Points, in no order, along strands that fork, close into loops and pass close to each other.
Points whose rows are less than 101 apart are linked; no others are. Some points are linked to none.
z_44:  29 -20 -44 -21  42   4 -15 -27  23  16 -29 -31  19 -16 -19  16 -23  43   9   7  -5  27 -63  -6 -26   2  32 -32  20  32  22 -12   5   8   1  22   0  16  -9 -16 -33  41 -52 -19  18 -23  32  36  16   1
z_303:  18  26 -10  38   9 -28 -41 -21  48  -1 -18   1  39   4 -18  29 -15  -1  35  11   0 -16   2  21   0  -5 -10   0 -26 -24  -4 -11  18 -41  34 -14   3 -24 -22 -44  33 -16 -38   8  39  40  17 -17 -15  -6
z_492: -21 -10   5   9  -8 -15  22  37  -6  47   5  53  11 -20  17   2 -38  -1   8  14 -35  24   4  -3  -1  21   4  19   2   6  -7 -35 -32 -21   1  -9  15  22 -30  13   1 -23 -10 -21  -4  -4  23   7  39  -7
z_842:  14  18  35   0 -43  37 -33 -18  22 -62   7 -18 -38 -36 -37  -6  32  -1 -22 -29  32 -53   8  23 -14 -33  18  22 -13 -49 -13   1   6  -6 -17 -20  -8  -8  36 -19   0   9  19  55  -2  -1 -27 -31 -26 -22
z_458:  16   4   5  20  14  -3  21   4  11  31  21  59  50  15  25  10  -3   6  19  34 -43  22  21   0  10  12 -17   1  -1  -1  12 -27 -29 -18   6  11  25  14 -56  -4  13  -7 -10 -19  -1  -1  -7   1  35  13
z_523:  -7 -21   3 -17 -17 -19   5  -7 -14  26  20 -20 -11  13  38 -39   3 -10   9  11   4  15  32 -23  17  -8  -1 -39  13  15  18  31 -29  30 -17  31   8  30   1  56 -10 -23  32   3 -40  -6 -34  23  -6   9
z_708: -29   6 -25   2 -50  -3 -61   3  46  25  16 -21   9   3 -16  -8 -10  -1  38  -5   7 -15  33 -17 -21  -8  30 -36 -13 -20  26 -26 -40 -21  -8   9 -16 -40  43 -26  14 -34 -24  13  21  -9   2  12  -1 -50
z_443: -18 -14   7 -22 -24   1  -7 -17 -34   5   3 -19 -40   9  -3  -7  21 -14 -24 -16  28  -7   6 -23  27  -3  14 -14   6  17  -6  31   9  28  -6  22 -22  18  39  31 -25  12  14  31 -25   2 -14   7   1 -27
z_36:   3  -8 -13   5  16  39  -8 -19 -61 -13 -13 -17 -56  10 -12   2   0 -18 -48 -19  23  38 -44 -14  22 -15   0  22  19  28  -3  19  30  42 -10   2 -10  22  21  41 -27  40  20  -5  -6   3   1  25  21   7
z_297: -34  -4 -44 -10 -21 -12 -58  -2  39  18 -29 -32  23   7  -4   0 -26   3  49  -3   4  -4   8   3 -13   3  38 -41 -26 -16  21 -28 -32  -7   2   3 -12 -29  39 -29  -7 -14 -30  20  20  -3  23  15  -9 -48
z_902:  10  12  -4  15   8  -1  13 -19  21  21  26  53  62  17  20  19  11  24  26  27 -36 -15  35   2  -5  -7 -25  -9 -14  -9   8 -24 -30 -21  15  13  17 -15 -54  -3  17 -22 -24 -12  14   8 -26  -5  13  28
z_78: -11  -7  15 -17 -37  13 -24 -24 -23 -18   6 -21 -50  -2 -11 -11  42 -12 -30 -16  39 -26   4  -8  19 -17  19 -10   5 -11  -6  27   5  21 -15  12 -17  18  49  12 -24  27  12  57 -19   9 -21  -3 -12 -27
z_439:  -6  -1  13  -4 -15 -16  18 -11  -9   1  27  -2  -2   7  12  -1  21   3 -12   3 -16 -24  26 -13  15   6 -13  11   3  15  -5  12   5  -4   8  16  -5  -1  -3  20 -17 -11  10  10 -14   7 -22   1  -1   2
z_69:   9  -4  32  -4 -41  31 -35 -30  -8 -41   8 -15 -48 -26 -18  -6  47 -16 -23 -19  47 -45  -1  15   1 -35  15  11  -1 -30 -14  17   9   4 -18  -6  -9  10  42   2 -23  25  18  61 -14   4 -20 -21 -18 -25
z_697:  16 -21   6 -16  35  30   3  -4  -9 -53 -49 -27 -47 -22 -38  19   3   2 -29  -5   2  51 -80  -1 -12  21  29  23  24  12   1  15  29  21   5 -22 -12  -6  53  -8 -17  46  -8 -14  18  -5  30  14 -15  -3
z_344:   2   1  -1  -6  33   8   9   4  12 -24 -39 -14 -15  -8 -41  15 -16  -8 -20 -11 -14  33 -58   9   3  18  30  15  16  12 -15  10  21  12  19 -23   3 -15  35 -21 -10  27 -13 -16  28   4  34   7 -18 -17
z_186: -37 -26   0 -36  19 -12  17  42 -17  15 -35 -26 -21 -21  -5  -3 -42  18  -5 -39 -10  39 -22 -11 -33   6  26  -8  -2  22   1 -19 -28  32   6 -21 -20 -14  51 -22  -6 -19 -25 -28  42  -9  58  26  -8 -20
z_576:  28  11  -8   0   4  14  -6 -21 -10   0   3  -3  -9  28  -6  20  16  -5  -7 -10  -1 -13  -3  19  19 -25  -3  20  22  18 -11  24  41  18 -10  18   1  20  -6   3   2  28   7  10   0  13   0  -3  10  -2
z_401: -28  25  11  12 -26  29  -1  26   8 -50  35 -11  -4 -13 -16 -15  40  21 -27  -5  20 -76  23 -26   4  -4 -31   3 -19 -38 -20   9   9 -36  -2 -21 -15 -51  11 -14   3  -5   9  -3 -12  -6 -17 -27 -51  28
z_205:   9   6  20   4  13   1  17 -19 -24   2  23  -1  -8  19   7   7  22  -6 -17   2  -5 -11  10  -6  23  -9 -17  22  16  13  -6  24  20  11  -5  18   7  15 -18  19  -7  14  27  -2  -8  15 -14  -7  13  12
z_662:   1  26  13   8 -31   8 -43  -3  40 -24  -5 -25   6   0 -36   5   3 -10  11 -23  15 -30  28  32  -6   0  12   4  -8 -35  -2 -11   7 -29   4 -27  -3 -32  22 -41  20 -18 -16  23  34  12 -11 -11 -33 -28
z_266: -13 -23  40  -4   1 -31  34  37 -31   4  33  12 -22   2  34 -31  -4 -12 -15  23 -12  22  18 -20   0  21 -27  21  -8  -3  10  -5 -27  -4   6 -11  12  18 -11  38   0  -7  19 -24 -52  -4   4 -17   4  32
z_509: -15  19   1   4 -35  12  -7   6  19 -21  39   2  16  -8  -8   0  27  22 -12   1   3 -63  31 -22   1  -8 -22  -1  -3 -21  -3  -1   9 -35  -9   0 -15 -34   2 -13   2 -17 -13   7  -4   9 -25 -11 -34  11
z_284:  -2  -8  20  35  12  -5  18  48  15  22  10  77  48  -9  17  22 -14  -3  14  27 -34  12   8  -3   3  40 -18  38 -15  -8   6 -47 -16 -27  21 -29  15   7 -55 -17  13 -30 -16 -32  13  12  17  -9  30  -2
z_63:  31   7 -37  25  -9   6 -11 -33  34  15  13  15  38  21   8  37   8  29  55  10  16 -32  10  22 -22 -45  -6 -33   0  -5   7 -12 -15 -41  23  37  32   3 -34 -33  34 -16 -31  29  18  12 -17  -8 -14   1
z_50:  16 -21 -41 -34  28   9 -25 -38  20  26 -39 -42  25 -12 -14   7 -15  47  26   3   9  13 -39   9 -20  -9  49 -60  19  19  16  -8  12  12   2  24 -12  11   9 -22 -30  40 -51   3   1 -30  28  26  -6 -15
z_567: -19  -8  10   7  21  15  -3  -7 -71  -8  -9  -9 -56   2   5 -15  13 -28 -58 -13  28  39 -46 -24  22   0  -4  22  11  30 -11  18  20  26  -1  -1 -16  26  18  57 -27  25  41  -7 -10   7   3  12  29   7
z_279:  28  12 -38   7   1  -1   2 -19   5  40  -2  17  20  29  17  21  -4   5  27   3 -21  23  20   6  -2 -17  12 -19  16  16   2   3  -6  -2   8  39  26  15 -37   3  11   5  -9   1  14  -3 -16  19  27   7
z_918:  45  11 -20   8  22   1   4 -25   0  25   9  26  33  10  42  12  10  -7  17   9 -16  12  24  -4  11 -16 -18 -14  22  -3  18  12 -13   1 -36  25  32   8 -67  10  26  21   0  -8   0  -4 -47   8  36  43
z_808: -10 -17 -14  -4   9   2  21  43 -33  34  -3  29  -9 -24  24 -12 -43 -16  -2  19 -10  53  -6  -5   4  13 -22  -3  39  10   3  -4 -27   8 -32   2   6  77 -17  24  -3  -3   3 -33 -19 -26  17  43  40  13
z_113: -17  -8  26   0  13   2   2 -10 -64 -19   8 -14 -56   6  16 -24  38 -25 -49  -7  33  25 -26 -26  25   7 -12  21  -5  19 -10  27  21  10  12   2 -12  16  15  56 -21  16  48   3  -8  15 -13 -19  18   8
z_962: -45 -32   8 -36 -25 -27  23  42 -50  24 -17 -12 -52 -19  11 -25 -29  -2 -18 -23   0   7   7 -25 -14  32  25 -14 -16   9 -17  10 -21  16  -7  13 -32   4  39  33  -7 -25  29   0 -21 -12   5   5  26  -6
z_51: -13  13  11  20 -17  39  15  12 -10 -58  32 -10  -9   2   1 -22  47   9 -25  -2  30 -78  16 -29   9 -17 -49  13 -25 -34 -26  16  15 -19  10 -22 -16 -35   2  -3 -14   9  15   3 -27   2 -11 -36 -57  45
z_602: -38 -26   5 -27  -2 -11  11  21 -62   7 -22 -14 -65 -22  14 -15   2 -12 -32 -29  12  15 -26 -30   1   8  19  -1 -10  28 -16  22  -8  32  -2   6 -32  16  57  42 -18   2  33   7 -20 -11   8  12  16 -11
z_351: -32   3  -5  -1 -38  -7 -47  11  41  10  26 -13  17   7 -22   1  -9  -1  21  -8   1 -17  35 -18  -8   6   9 -14 -13 -15  18 -22 -31 -24   1  -9 -22 -40  38 -31  32 -50  -6  -6  28   0  -2  12  -9 -53
z_178:  38  -1 -36  -5  33   7 -29 -51  43   2 -40 -11  32   3 -27  12 -18  25  36   3  30 -13 -50  56 -13 -41  21 -38  19   5 -18  -5  38 -19  -4  20  10  21 -22 -25  11  40 -18  27 -10  -8  14   7  -7  -9
z_438:   8   0  26   7  -2  20  28 -18 -18 -39  31 -11   2  18  12 -13  50  -2 -22   6  21 -59   9 -14   8 -19 -46  14  -6 -10 -14  27  16  -1   9  -7  -3 -11 -16   8 -13  11  20   2 -18   8 -20 -28 -31  42
z_57:  11  -5  40  15  26   8  38 -11 -17 -25  39  -2   9  21  21 -23  39 -15 -17  18   3 -19  18 -18  15  -3 -46  24  -3  -6   2  20   5  13   7  -8  13  -5 -35  16 -12  14  27 -19 -18   1 -21 -26  -9  57
z_598: -42 -24 -12 -49 -15  -8  15  43 -24  27 -26 -24 -31 -15   1   1 -32  14   3 -45  -3  24  -2 -11 -31   5  37 -32 -14  32  -2 -14 -22  36 -13  -6 -31 -11  61  -8 -12 -24  -8  -7   7 -19  36  20   0 -34
z_785: -13   1  33   4  15   4   9  -8 -52 -26   5   2 -46  -1  -5   5  50 -14 -51  -4  16   1 -22 -15  31  17  -9  42 -14   6 -21  29  31   9  14  -2 -10   5  23  22 -10  28  38   9   1  20  -9 -17  18   4
z_963:  47  20  11  17  15   7  36 -24  14 -20  16  26  55  12  11  11  36  -2  13  10  -5 -56  11  -1  -1 -34 -36  11   5  -8  -5   4   0   4  -6   9   9  -8 -60 -15  28   6   3 -16   6   0 -24 -11   2  56
z_532:  -6 -10 -35 -29  -9   2   5  14  -8  28 -29 -27  -9  -1   1   9 -15   7  13 -19 -12  25 -19 -11 -16  -4  35 -35   2  41   7   9  -2  33  10  17 -16   1  38   0 -38   7 -25   2 -10 -25  31  18  -3 -31
z_530:  -2  -3   1 -11  -8 -18  26  14 -13   7  50   8  26  16  43 -40   6  -6   9  38 -22   9  51  -8   8  -8 -37 -18 -13  -6  27   5 -33   3  -6  -6  26   0  -9  33   0 -18  18 -21 -46 -13 -22  -9 -29  41
z_831: -50 -24  36  -6 -25 -34  27  62 -17  25  14  41  -3 -20  17 -24 -44   3  -7  22 -16  14  24  -3  -5  53   7  24  -6 -27   9 -36 -36 -30  -4 -27   3  -3 -18  -4  20 -35  -5 -40  -2   3  24  -8  33  17
z_5:  -1 -20 -64   6  22 -19 -25 -39  25  41 -35  -6  42   5  -8  24 -34  34  41  17  -5   7 -31   9  -2   4  30 -59 -10  12   5 -18 -13 -13  35  19   9  -5  -6 -25  -8  14 -40  -1  24   0  31  13  -4 -19
z_359:  13   0   2 -13  12 -20  21   4 -11  19  42  21  33   8  54 -28  -3  -4  19  38 -28  25  32  -9  14   5 -24 -29   4  -6  27   4 -45   2 -14  15  33  16 -27  24  16  -9   8 -24 -36 -13 -23  -2  -7  36
z_256: -16 -18 -12 -14  -5  -1  14  20 -51  23 -18  -3 -44 -19   1  -1 -14  -6 -23 -19 -12  29 -21 -21  -6   0  16  -2  17  37  -8  13  -3  37   0   8 -19  22  34  34 -19   1   8  -5 -19 -16  12  26  23 -11
z_984:  33   6  -7   9  26  -4  -1 -14 -12  28  18  16  22  -2  50 -17 -11 -16  11  21 -11  40  14 -16  29   9 -16  -9  20  -1  27  26 -20  11 -57  20  31  21 -52  35  20  18  10 -12 -14  -9 -38  16  23  37
z_245:  -2   9 -19  -2 -11   3  28  -5  -2  -5  44  14  51   7  36 -33  18   0  12  28 -17 -30  56  -1   3 -25 -35 -26 -15 -17  14   2 -28 -15   1  11  23 -15 -32   7  -6 -23   0 -14 -29 -17 -26  -9 -31  56
z_455:   3 -19 -31  -7   6  11   5   2 -38  22 -15 -13 -34  -3   8  -4 -22  -6 -17 -13  -7  41 -23 -18   1 -19   2  -7  31  43   5  18  -2  48 -16  17 -10  34  23  42 -28  12  10 -18 -15 -21   7  41  26   2
z_634:  13 -17  -9 -39  20  15 -24 -27  22   3 -54 -49  13 -25 -25  -8  -3  26  15  -4   8  11 -32  15 -13   8  57 -40  19   7   5  -7  25  18 -10   4 -21  -3  32 -20 -45  37 -38   7  -4 -36  27  13 -21 -26
z_798:   5  -5 -18   2  16   9   3 -12 -37  23  -2 -16 -25  -3  27 -24 -26 -16  -6  -6   7  51 -11 -15  25 -10   2 -13  27  30  14  33  -6  45 -44  22   3  44  -6  58 -11   2  25 -18 -16 -20 -22  34  26  12
z_656:  -9 -18  33  -1   3 -23  32  42 -22  18  31  29  -2  -7  44 -21 -23 -14   3  36 -16  30  10 -14   7  23 -24   5   6  -7  19 -11 -36 -12  -5   0  27  49 -19  24  10 -10   2 -31 -50  -8  16   0  17  30
z_695: -23  -9  15  -6 -17 -13  30  26 -13 -23  46  -5 -14  11  14 -22  23   9 -17  14   0 -25  37 -27  -5  16 -40  17 -28  -7   5  -4  -2 -16  17 -19 -11 -40   4  28 -13 -11  28 -11 -38  -3 -22 -26 -32  32
z_89:  20 -15 -51 -17  26   8  -3  -6   9  10 -27 -25  -1   4 -17  11 -18  19   3  -3 -16  38 -55  -6 -23  -8  23 -18  23  37   7   3   4  17   1  20   4  13   3   2 -29  33 -31 -19   6 -12  31  33   9   4
z_927:  12   4 -12   3  17   9   7  -9 -20  25   9   2   4  -3  36 -14 -12 -16  -1   8 -15  40  11 -11  26  -3  -7  -5  26  17  16  24 -13  18 -34  28  21  31 -27  38   4   7  15 -17 -19 -14 -23  24  35  20
z_444: -20 -19   4 -16 -23 -14   4 -12 -17  17  13 -28 -28  19  24 -31  20  -9 -12  -1  19  -6  23 -34  19 -10   4 -32  15  20   8  29  -8  26 -10  37  -5  29  21  47 -33 -13  30  19 -34   1 -28  11  -8 -10
z_35: -55 -22  -7 -46 -40 -14   3  42 -13  32 -17 -17 -30  -1   4  -9 -31   6   9 -42   2  -4  18 -25 -29  18  31 -44 -22  19   5 -11 -27  27 -22  12 -39 -11  48   5  -1 -36   4   6  -8  -9  20  27  20 -42
z_499: -32 -23 -15 -13  -1  -8  34  44 -24  29 -27  11 -26 -30  -5   2 -45  -3  -7 -20 -22  41 -20 -13 -39  10  19  10  13  19  -6 -24 -24  20   6 -22 -13  -5  19  -3 -12 -18 -18 -21  26 -19  46  25   6  -6
z_746:  12  11  36  28  21  -4  34   6   8  -9  23  35  28   6  -4  12  27  -6 -13  21 -27 -24  16 -12  10  18 -31  35  -7  -7  -6  -7  13   4  10  -2   7  -6 -42  -4  -2  -2   6 -17  -1  10  -7 -12  16  29
z_387:  16  21   8  10  -2   0 -55 -23  60 -28 -48 -41  16 -25 -39 -12 -21 -24  25 -15  37 -35 -12  54 -18 -22  34  -3 -12 -39 -17 -30  15 -30   5  -9   8 -21   2 -34   0 -14  -7  43  14   0   2 -16 -30 -28
z_134:  -2  -2 -35   1  -8   5 -46 -30  45  21 -33 -30  26  -7 -15  -1 -16   9  48   5  27 -22  -5  31 -24 -21  43 -50  -1 -19   2 -17  -7 -17   4  30   7   4  11 -21 -13  15 -35  56  -3 -12  25   2 -14 -28
z_24:  28   8 -26  11  19  25   3 -17 -20  -6  -9  -9 -19  26  -1  14  -8 -12 -23 -14  -2  25 -18   6  26 -29   1  29  27  23  -3  20  34  30 -29  15  15  33 -20  19  -7  33  12  -6   9  11  -7  12  28  22
z_472:  23 -24 -11 -31  12  31 -13 -21   5 -17 -47 -39 -17  -4 -29  -2   8   8  -9 -14  14  18 -45  19  -3   1  48 -16  25   9  -5  21  41  32  -8  -5 -16  -5  47 -12 -33  47 -18  15 -16 -19  26   4 -24 -18
z_554: -33  -7   9 -26  17  11  12  15 -54 -32 -25  -3 -61 -16 -12   4  31  -9 -49 -28  17  35 -48  -4  11  10  25  30 -15  10 -24  20   4  24  17 -16 -31  -1  69  16   5  28  36   3  16  -3  11   8   5 -20
z_10:   9  37  24  19 -20   1 -24  -2  33 -31   9  -5   7   1 -27  22  14   1   3 -17   7 -38  26  23  -5   3 -15  15 -16 -33  -1  -2  26 -29  10 -29 -16 -36   0 -39  32 -17 -22  10  34  23 -14 -24 -32 -14
z_966:  44  38  27  29   6  -2  -7 -16  33 -29  -9  16  11   8 -31  26  19  -6   7  -8   4 -34 -13  36 -12 -15 -21  27   2 -14 -19  18  50  -7  20 -22  -3  -2 -15 -35  23  18 -13  16  11  29  12 -44 -23  -1
z_946:  -5 -15  14   4  14  -5  21  39 -30  22  19  18  -7 -16  44 -24 -32 -23   1  31  -1  47   2  -9  14  22 -30  -1  26   5  15   5 -34  -4 -28   7  30  69 -22  27  13   1  16 -34 -36 -18   7  15  21  22
z_285:  -4  19  -1  18   5 -33 -37   8  38 -11 -11  -4  25  19 -21  28 -22 -11  22   2 -18   3  12  17  14  14  -9  21 -31 -18 -10 -17   8 -21  26 -28  -5 -41   3 -45  33 -25 -16 -14  52  31  16 -12 -16 -30
z_342:   9  -3  -7  19  12   6  21  28   4  35   6  50  23  -2  21  15 -17  -4  16  20 -36  34   4  -3   7  11 -12   9   9  13   7 -26 -22 -16   4   3  26  38 -46   8   7  -3  -5 -23   1  -4   8  20  43   0
z_758:  36   6 -43   8  -8   7   0 -34  11  28  18  28  47  27  26  31  14  25  44  13   4 -25  30  16 -20 -41   0 -37  13  -3  14 -14 -26 -28  12  44  32   0 -45 -15  34 -18 -27  25  17  -2 -42  -3   4  14
z_432: -63 -29  10 -45 -43 -29  22  45 -31  34  -2 -11 -38  -7   7 -31 -34  12  -5 -23   0   2  27 -22 -23  32  26 -29 -23   5  -3 -12 -26  13 -15   2 -37 -10  35  12  16 -53  24 -11 -10  -5  10   5  33 -19
z_81: -42   5   5 -12 -44 -19 -10  14  20   0  27  -2   4   4 -10  -5  -2   5   0  -8  -2 -16  28 -22  -7  25   5  -9 -10  -1   5 -14 -11 -23  -9  -3 -25 -45  32  -8  18 -39   2   9   9   0 -13  10  -5 -40
z_139: -19 -13 -48 -12   0 -19 -26  -5  26  35 -34 -23  25   1   3  11 -28  17  41  -1  -8  11 -15  -4 -14   7  41 -41 -17  19  12 -11 -15   0  18   4  -5 -18  26 -15 -11   4 -35   3  19  -6  40  13 -10 -38
z_857:   2 -10  -8 -22 -14 -21  13 -11  -8  39  23   0  27   7  45 -25  -5   1  18  22 -22  20  37 -14   9  -1  -7 -45  13  11  21  13 -44   9 -14  38  19  27 -10  38   3 -27  11  -8 -36 -12 -35  21  12  10
z_782:  11  21  13   4 -10  13 -61  -4  59 -34 -26 -50   3 -10 -50 -19  -9 -22   5 -23  31 -33  16  53 -11 -11  31   4 -17 -48 -11 -31   4 -25   8 -26   5 -32  20 -46   5 -28   0  30  26   7  -1  -4 -29 -33
z_900: -13  -8  17  -5  -9 -13  29  17 -24  -3  43   6   3  17  28 -35  12  -9  -5  25 -16  -2  41 -11   1   6 -45   8 -24  -7  19  -4 -16   2  12 -18   6 -12  -8  37 -10  -8  25 -20 -53  -9 -17 -25 -31  42
z_241: -40 -22   5  -3 -19 -17  15  59 -19  54  -7  58  10 -28  16  -6 -61   0   8  16 -28  31  13  -2 -10  37  14  14   6 -16   3 -38 -38 -21  -3 -25   4  16 -23  -4   7 -38 -26 -32  18   1  35  10  33   0
z_305:  43  31  13  26 -20  17 -49 -20  74 -32 -15 -20   9 -29 -31  -1   1 -10  34 -15  24 -46 -14  38 -28 -43  12   4 -21 -26  -5 -30  13 -43   5  -7  13 -13  -4 -36   2 -17 -12  51  -2  -1 -13 -33 -38 -27
z_781:  22  11 -14  23  30  33   6  -7 -37 -15 -14   2 -14  13  10  12  -6 -29 -28  -9  12  43 -26   3  38 -15 -19  43  22  12   7  13  34  38 -45   2  22  36 -42  28 -19  30  19 -13  18   8 -24  22  31  38
z_980:  12  -5  45  28  37  17  21  -8 -31 -25  24  -4  -7  20  15 -23  34 -26 -27  11  23  13  -8 -20  25  11 -47  36   5  -6   8  23  18  22  -7  -8  14  19 -41  29 -10  24  38 -22  -6   8 -19 -16  21  50
z_193:   5   9 -17   1  -2  -7  24 -15   5  13  40  36  66  11  28 -16  19  15  21  36 -33 -23  43   5   2 -13 -29 -24  -6 -10  13 -10 -35 -25   2  19  24 -13 -42   0   5 -19 -15 -15 -11  -5 -40  -3  -3  43
z_306:  12   3  22  29  42  15  17   3 -23 -12   8   1  -1   7  14  -8   7 -28 -21   3  11  32 -13  -6  37  13 -41  39  12   2  14  19  17  19 -35   0  20  32 -47  21  -5  20  36 -24  -6   3 -18   7  40  43
z_427:  10  -7 -27  -2  29   3   2   6  15   7 -33  -5  -4  -7 -30  17 -19   3  -6   1 -21  26 -53  -5 -15   8  24   2  23  27   1   5  13   5  14  -1   6  -2  13 -13 -23  27 -24 -22  20  -3  38  20  -8  -6
z_617: -44 -17  33 -16 -25 -41  23  36 -10   7  25  23 -11  -6  11 -23 -35   9  -7  10 -17  -2  23 -19 -10  42   5  25 -14  -8  -1 -27 -27 -24  -6 -16  -8 -33  -4   7  25 -42  19 -30  -2   3  14 -15  23   3
z_465:  23 -30 -11 -28  20  42  -9 -27 -14 -35 -43 -35 -38 -16 -27   2   2  11 -24  -8   9  40 -66   7  -2   9  31  10  28  13   6  24  46  30  -4 -11 -16  -3  49  -4 -31  55 -12   2  -5  -1  27  14 -10  -5
z_932:  51  28  13  29 -12  22 -32 -15  58 -38 -11  -5  11 -17 -28   8  27  -8  31  -7  25 -43 -20  46 -20 -46 -11   7  -6 -13 -13  -1  32 -31   3  -5   3   7  -9 -28   5   4  -6  48 -14  -3  -6 -37 -32 -26
z_603:  -4  24  27   3  13   5  -1  -6 -13 -34 -17  10 -35   0 -31  28  28  -6 -31 -22  10   4 -10  25  18  19   8  45 -13 -11 -27  18  34  13  20 -32  -7 -15  37 -21  17  19  16  18  21  19   2 -23 -16 -15
z_7:   5  24  26   0  -1   6 -18 -11  15 -50 -27 -14 -19   1 -34  16  17  -7 -11 -20  18  -9  -2  54   1   8  13  28  -9 -26 -22  13  35   4  18 -38  -6 -19  37 -32  12   8   7  33  20  17  -2 -21 -33 -26
z_227:  22 -15 -65  -3  27  -1 -16 -56  24  34 -29 -11  42  10 -14  22 -31  41  39  16  14   1 -29  28  -8 -20  31 -68  11   9   6 -16  -3 -12  20  27  20   9 -23 -31  -1  29 -32   9  14 -11  23  18   1 -10
z_757: -43 -13  22 -22 -29 -35  25  31  -9 -14  34   0 -18   4  12 -23   0   8 -17  14  -6 -13  28 -24 -10  33 -16  17 -21  -1   2 -15  -9 -24   2 -17 -14 -42   9  17  11 -33  32 -13 -25  -2 -11 -25  -2   7
z_789: -16  13  27  26   7 -19  25  41  11  11   6  50  14  -8   0  24 -17  -5  -4   4 -27   6   0 -11   0  38  -9  46 -16  -4  -6 -40  -1 -12  13 -29   9 -20 -31  -9  11 -25   3 -18  27  13  15 -10  16 -16
z_815:  19  -1 -62   6  18   6   7 -12  12  34 -24   0  17  22  -1  18 -18  13  16   6 -26  36 -19   6  -9 -13  22 -19  23  29   0   4   0   5  14  28  21  15 -20  -9 -11  21 -17  -9  18  -5  21  27  21   0
z_901:  33  13 -16  10  10   3  13 -21   9  18   7  16  27  31  19  24  13  -1  14   8 -16  -3  22   7   8 -26  -5   0  23  13   3  10   8   5  -7  28  19  10 -49  -1  20  10  -1   3  14   9 -15   4  26  23
z_573:  68  34   6  29   9  11 -14 -24  54 -37 -15  13  25   4 -31  18  20   2  33  -4  18 -45 -28  52 -17 -37 -32  17   2  -5  -7  14  45 -21  11  -9  -6  17 -24 -38  24   4  -3  31  -2  10   4 -43 -25  -8
z_560:   9  42  35  34  -5  -4   7  -2  26 -40  21  18  22  -1 -32  22  18  13 -13  -3  -3 -52  18  -6   0  19 -43  32 -26 -34 -14  -7  22 -16  14 -39 -29 -52 -20 -39  31 -22 -12 -17  35  18 -13 -24 -29   6
z_185: -21  16  19  18  11 -27  -2  31  22  -7   5  16   9  11 -10  24 -28  -6   0  -9 -24  10   3   3   4  27 -10  34 -26  -7 -14 -33  -2  -5  17 -37   0 -34  -4 -28  32 -34   7 -25  47  23  16  -6   2 -33
z_277:  28  41  40  42  12 -15   8   2  28 -27   0  36  20  10 -28  32  18  -1  -5  -2  -6 -31   4   4  -7  13 -31  40 -14 -21 -24   4  32   0  26 -30 -11 -20 -29 -38  24   1 -15  -3  37  33   8 -31 -13   0
z_170: -15   7  29   0   6  -6   9   3 -25 -27   0   7 -38   2 -14  20  31  -5 -40 -11   1   0 -14  -1  21  28  -2  41 -14   6 -28  20  24  11  11 -10 -19  -9  32  -1   8  20  27  16   9  11  -5 -21   3 -15
z_68: -23   9  10  -7 -28 -12   5   3   8  -6  32   9   7   2  -4   5  20  14  -7   3 -13 -36  26 -13   2  16 -10   6  -9  -2  -2  -4   4 -21  -3   2 -15 -29   8  -1   2 -23  -5  11   0  12 -23   2 -13 -12
z_538:  22  13 -31  30   4 -10 -28 -34  48   8  -5   8  40  10  -4  32  -7  18  48  12  13 -31   2  34 -17 -26   0 -21 -15  -9  -3 -11  10 -45  28  13  18   2 -28 -39  28  -9 -42  28  21  23   9 -21 -14  -7
z_450:   1  29  33   0 -20  24 -27  -8  25 -67 -11 -11 -29 -18 -39   4  31  -3 -26 -26  38 -33  13  46  -5  -8   9  27 -15 -46 -15   5  25  -3   3 -43  -8 -14  40 -29   9  -1  17  40  17   6 -24 -24 -28 -29

How many points has the smallest loop of links through each point below? Write 0 if it is on no loop.
z_89 -> 9
z_782 -> 10
z_401 -> 13
z_900 -> 13
z_139 -> 0

A piece is all that can be reached along the links. How many separate loops has the piece of each point below (a circle has one, a figure eight two, a Y none), and how many tips (points with one link)?
z_57 -> loops 1, tips 1
z_170 -> loops 1, tips 2
z_538 -> loops 0, tips 2
z_305 -> loops 1, tips 0

Name the points in between on the shortest way along the links from the first point to the second, in order.
z_798, z_35 -> z_455 > z_256 > z_602 > z_962 > z_432
z_567, z_695 -> z_113 > z_785 > z_170 > z_603 > z_7 > z_450 > z_842 > z_69 > z_78 > z_443 > z_444 > z_523 > z_857 > z_359 > z_530 > z_900
z_205, z_57 -> z_576 > z_24 > z_781 > z_306 > z_980
z_51, z_576 -> z_401 > z_509 > z_68 > z_439 > z_205
